Points, in no order, along strands that fork, close into loops and pass close to each other.
Two points are linked if the straight distance between their rows is under 79.3. Some points are linked to none.
Z_184: [ -7  -5  31 -21  13 -56  43 -15  23   0 -37  -8  -1 -19 -29 -39  63  12
  -2 -25 -22]
Z_299: [-27  41 -29  -5  -5 -13  -9 -52  -9 -10 -10  16  23   3  -7 -57   5  -4
   4  15  -8]
Z_561: [ 37   7 -17  -5 -11 -35 -17 -44  -3  35  10  25  27  -4  27 -18  -2 -29
   4  49 -10]
Z_97: [ 36 -12  36  -9  -4 -53  13  26  25   9   0   9  11  -9   4 -27 -24   2
  -1  59  13]
Z_169: [  4   2  34  68  34 -14 -25  17 -23  34 -21 -24  33   0  44  34  10   6
  20 -16   2]
Z_775: [-46  29 -32  36  13  27 -32 -39 -43  10  -1  44  20  19  12  -2 -17 -16
   4   5  -9]
Z_5: [ 55   4 -33 -35 -29 -13 -11  -8  21 -14  35 -42   6  -1  20  -3 -25  -5
   2  47  14]
Z_454: [ 12 -20 -26   3 -39  68  -9  22  30   2  42 -35 -18 -23 -23  40 -17  40
  -4 -11   0]
Z_98: [-33  55 -11   5  30 -36  -1 -36 -32 -21 -18  40  -8  33  20 -34  21 -37
   4  18  -4]
Z_231: [ -6   3  -6 -14  -2  -4   5 -22 -19   0   4  20 -14   6   0  31  26 -54
 -17 -20 -12]
Z_514: [ -8   8  23  23  22  -3  -3  54  -2 -18  -1 -33  -9  15  10  12  -7   8
  11 -19  10]
Z_273: [ 20  19 -28 -28 -23 -10  -3  -8  11  -5  32  32  -4  23   1 -12 -41 -30
 -15  64  16]
Z_394: [ -4 -18  -1  14 -13  45  -8  62   2  -1  29  -4 -15   1 -23  28 -55  33
 -10   9  20]
Z_660: [-20   8 -14 -17   6  41  12  21  -5 -45   4 -28 -39  17 -14  27   1  -2
  -8 -52   9]
Z_637: [-49   4  15 -32   7  20  39  20 -14 -49 -22  28 -46  20 -21  -8   1 -10
 -20 -11  12]
Z_818: [ 67 -26  -6 -22 -22  -9  -3  11  12   1  22 -35  -4   0  22  25 -10 -24
 -14  39  13]
Z_591: [  3 -18  10 -18 -23 -10  25  14  23   5  -1   1   0 -14 -21 -11  -9  16
  -9  -3  -4]
Z_393: [  6 -29 -24 -32 -22  39  12 -30  25   9   4   3 -26 -29 -31  34  32   6
  -7 -52 -14]
Z_901: [-36   8  11 -41   7  -8  38  -1  -2 -49 -20  18 -37  15 -34 -36  28  -8
 -11 -18  -8]
Z_493: [ 23 -18   1 -18 -18 -22  -3 -19   1  25   7  22  14 -11   3  -1   0 -30
 -10  32  -8]
Z_616: [-25 -24 -15 -44 -29  65  24   3  14 -27  21  16 -32  -5 -40  24 -15  11
 -20 -20  17]
Z_423: [-44  39   6   2  25 -14   1  -2 -35 -24 -12  51 -18  32  17 -17   4 -46
  -1   7   7]
Z_65: [-38   7  -1  -3  15  -9  12 -20 -13 -15 -28   3   4 -15 -11 -25  39   9
   7 -48 -21]
Z_101: [ 16 -31  46   0  18 -16  29  27  22  18 -20 -10 -15 -15  -9  28  41  -8
   2 -48  -3]
Z_175: [ -4   1 -48  18 -29  31 -35 -34  12  16   7 -29  32 -37  -9 -28   4  30
   9 -11 -26]
Z_305: [-48  11  10  -1  19  13  16  14 -35 -30 -23  42 -24  26  -6 -14  -4 -21
 -12  -8   8]
Z_525: [ 34  -4  20  14   6 -30  -7  22   1  21   6  10  18   7  21  -3 -34  -4
   3  53  14]
Z_2: [ -6  16 -42 -14 -24  26  -7  -6  -1  -8  33  34 -18  29 -10  -3 -46 -19
  -9  47  12]
Z_331: [-33 -33  28  24   2   0  -6  19   0  23 -16  31  22 -15 -19  -9 -15  30
  -2  -5 -14]
Z_754: [  8 -29  -7 -38 -28  48  32  19  39   2  29   4 -30 -13 -29  57 -12  16
 -18 -13  22]
Z_944: [-28 -42  12 -44  -8  49  42  10  15 -16 -10  37 -33 -12 -51  26   5  20
 -12 -45   6]
Z_374: [-74  12  13  29  16   4  -7 -38 -48   5 -34  63  18   2   0 -24  15  -5
  -2 -10  -7]
Z_721: [ 14 -19  34 -14  -3 -50  30   1  32  17 -20 -25  19 -30 -20 -37  40  30
  12 -23 -13]
Z_942: [-33  -7  44 -20  21 -38  48  -5   6  -9 -44  16 -12  -8 -37 -39  61  -2
   1 -31 -15]
Z_567: [ 60  -9  45   4  16 -53   9  11  19  14 -26 -49  34  -1  42 -10  26  -4
   8  33   3]
Z_536: [-25  -2 -10 -39 -30  45  20  27  12 -42  20  13 -25   7 -26  15 -32   6
 -24   7  22]
Z_495: [  8 -19  15   1  -3  25   1  56   2   2  28  -8 -20  19  -6  47 -31  -4
 -11   6  25]
Z_341: [-26   6 -19  -7  -4  13  -9 -26  -8 -11 -17  -5  -3 -11 -13  -6  26   3
   2 -43 -26]
Z_340: [ 26  24  33  22  24 -70   1   6   1   6 -22 -26  33   3  46 -29  11   5
  20  36  10]
Z_230: [-31  34  -8  47  28 -13 -25 -34 -42  22  -6  49  20  24  29  -6  -7 -17
   6  21   3]
Z_548: [ 13 -15  11 -25 -17 -18   4 -23  -3  27   9  22  -6  -4   0  28  19 -51
 -16   0  -3]
Z_486: [ 12  44 -33  -8  -4 -24 -13 -24   0 -16  21  16   2  21  10 -43 -30 -12
   4  57   9]
Z_213: [ 21 -26  21  -5  12   9  24  21  27  13  -6 -19 -19  -9 -13  50  25   2
   7 -60  -6]
Z_397: [-25  -7 -14  18 -15  57 -24  24   3  -9  11 -14   2  -5 -31  -1 -42  41
  -2   1   3]
Z_444: [ 39  13  -2  51  25 -19 -42   2 -10  16  -2 -55  44   0  53  -8 -12  35
  24  24   1]
Z_958: [  3 -11  28  17  19 -47  10  15  12  14 -29 -34  21 -22   7 -24  40  22
  21 -30 -10]
Z_457: [ -1  22 -18 -33 -19  -6   9 -14   3 -32  13   7 -19   4 -19 -21  -2 -23
 -13   4   0]
Z_954: [-25  14 -39 -31 -30  41   2 -35  -7 -25  12  15  -9  -4 -26 -10  -9 -12
 -12  -3  -3]
Z_582: [ 28 -22 -15 -25 -28  47  17  24  47  -5  40 -32 -26 -21 -21  52 -12  39
  -1 -34  19]
Z_381: [ 31  -1  34 -19  17 -35  22  37  10 -22  -4 -27 -22  20  21   3  12 -36
   0   9  11]
Z_786: [ -4  -1  -5  38  10  11 -31  22 -21  29  32  34   2  32  10  15 -65  -3
   0  56  20]
Z_337: [  7 -37 -17  13 -19  51 -15  21  26  21  18 -30  -1 -33 -35  13  -8  53
   8 -39 -19]
Z_757: [ 13  30   8  45  30 -33 -24   5 -10   3  -9 -22  40  11  49 -22 -14  17
  29  37   8]
Z_647: [ 19   8   4  30  32 -27 -16  14 -19  26  14  32   5  33  33   2 -49 -12
   7  61  18]
Z_556: [ 38  22 -12 -18   0 -28  -4  -9  15 -22  -9 -69  -1  -3  16 -12  29  -1
  14 -24  -6]
Z_641: [ 13  37 -64  -9 -37  40 -36 -30   1  -9  34 -28   2   1  -7  -5 -23  -6
   2  11  -2]
Z_801: [-14 -36  -2  11  -3  58   9  34  27   1   4 -22 -26 -14 -33  27  -5  55
   3 -61  -9]
Z_529: [-22 -35  32   4  -7  -4  20  20  10  13 -21  24   7 -18 -30 -14  12  26
 -10 -20  -6]
Z_837: [ 68 -28  32  17  15 -26  -4  31  14  15 -10 -51  22   2  48  15  -2   9
   9  28   4]
Z_654: [ 46 -14  14 -38  -7 -16  17  22  23  -6  15 -28 -14  -6   9  20   2 -19
  -6  21  13]
Z_292: [-14  55 -52  10  -3   1 -18 -42 -11 -13   6  23   2  18   2 -52 -38   8
   5  35  -5]
Z_296: [ 29  -7  47  42  40 -29  -5  15 -10  23 -18 -53  23  -8  50  23  31  -5
  16 -25  -5]
Z_899: [-75  18 -12  26  14  27 -27 -34 -51 -10 -29  47   5  20   4 -19   2  -9
  -2 -16  -9]
Z_223: [  4  -9 -29 -26 -25  18   0 -47   4   7   0  -5  -5 -29 -21   6  40  -1
  -5 -52 -27]
Z_325: [ -5  14  29 -14  18 -42  26  19   8 -22 -16  -8 -21   8  -1 -15  26 -19
   4 -11   2]
Z_277: [ -5  28   5 -32   5 -25  27  13   4 -47  -7  -5 -25   9 -12 -26  19 -14
  -5 -10   1]
Z_359: [ -7  -4 -17  46  14  36 -45  16 -22  18  35  11   8  23  12  25 -47  10
   0  30   4]
Z_268: [-13  23 -57 -12 -36  57 -21 -55   2 -17  17  -8  -8  -8 -26  -1 -10  -6
  -8 -10 -18]
Z_21: [-39   2  11  15  12  24  -9  17 -28  -2  -6  35 -12  20   5  28  -9 -26
  -3 -15   2]
Z_625: [ 68 -20  21  35  26 -11 -26  22  -3  13 -12 -60  29   3  62   6 -14  23
  15  48   5]
Z_648: [ 36 -17  23 -27 -21 -39  23  21  38   6   1  -5  13 -28 -16 -36  -5  22
  -3  29   7]
Z_7: [-61  35   2  47  12 -26 -18 -47 -43  19 -19  52  35   6  18 -28  17   3
  11   9   2]
Z_741: [-18 -27  23  59   8  10 -29  29 -21  44  -1  22  28 -15  -1  16 -19  28
   1   3  -2]
Z_568: [-16  -6   6   1   1  29   3  27 -14 -12  17  14 -33  22  -4  46 -26 -30
 -15  -8  12]
Z_956: [-21 -53   7 -13  -3  57  22  20   8   0 -13  18 -20 -15 -39  30  -3  35
  -3 -54  -2]
Z_107: [ 28  -7  41  17  27 -44   7  -4   1  14 -29 -50  28 -13  37   7  53   2
  22 -32 -20]
Z_100: [-14  46 -16   7  12 -45 -15 -40 -20  -8 -16  20  15   6  22 -33  24 -28
  10  11  -8]
Z_780: [ 48  16 -54 -19 -39  13 -21 -23  17  -8  31 -39   6 -12   4  -8 -23  -5
  -7  31  -1]
Z_806: [ 30 -45  -2 -24  -2  24  24  -1  44  21  10  -2 -25 -19 -32  58  29  14
   2 -53 -10]
Z_520: [  1 -25  27  48  16  -5 -22  18 -20  46  -3   9  15 -11  18  29  -3  -2
   6  -1   0]
Z_959: [ 34  30 -38  -9 -13 -32 -30 -52   2  22  15   6  22   7  31 -35 -24 -17
   5  55  -1]
Z_705: [ 38   9   2  39  16 -41 -30 -38 -18  36 -12 -29  58 -14  65  -2  41   3
  22   2  -8]
Z_351: [-17   6 -31 -18 -33  59  -4  11  -1 -24  35  18 -18  20 -30  25 -48  -2
 -19  31  24]
Z_274: [-50   5   7 -17  29 -24  31 -27 -23 -24 -45   1  -7  -8 -20 -35  63  -7
   2 -48 -18]

A piece is all that can be reached along the links. How many separate loops has the piece of each point below (a circle has one, a figure eight two, a Y none), and how many tips (points with one link)?
Z_277 | loops 2, tips 2
Z_591 | loops 0, tips 2
Z_757 | loops 1, tips 0
Z_775 | loops 1, tips 0

How many points has the smallest loop of links through each point below? Write none if it is on no loop.
Z_582 | 8
Z_954 | 11
Z_899 | 5
Z_625 | 6

Name the points in between on the shortest way along the links from the first point to the second, in order.
Z_21 / Z_231 | Z_305, Z_423, Z_98, Z_100, Z_299, Z_292, Z_486, Z_959, Z_561, Z_493, Z_548
Z_213 / Z_741 | Z_806, Z_393, Z_223, Z_341, Z_65, Z_274, Z_942, Z_184, Z_721, Z_958, Z_107, Z_296, Z_169, Z_520
Z_454 / Z_98 | Z_582, Z_754, Z_616, Z_536, Z_351, Z_2, Z_273, Z_486, Z_292, Z_299, Z_100
Z_296 / Z_359 | Z_169, Z_520, Z_741, Z_331, Z_529, Z_591, Z_648, Z_97, Z_525, Z_647, Z_786
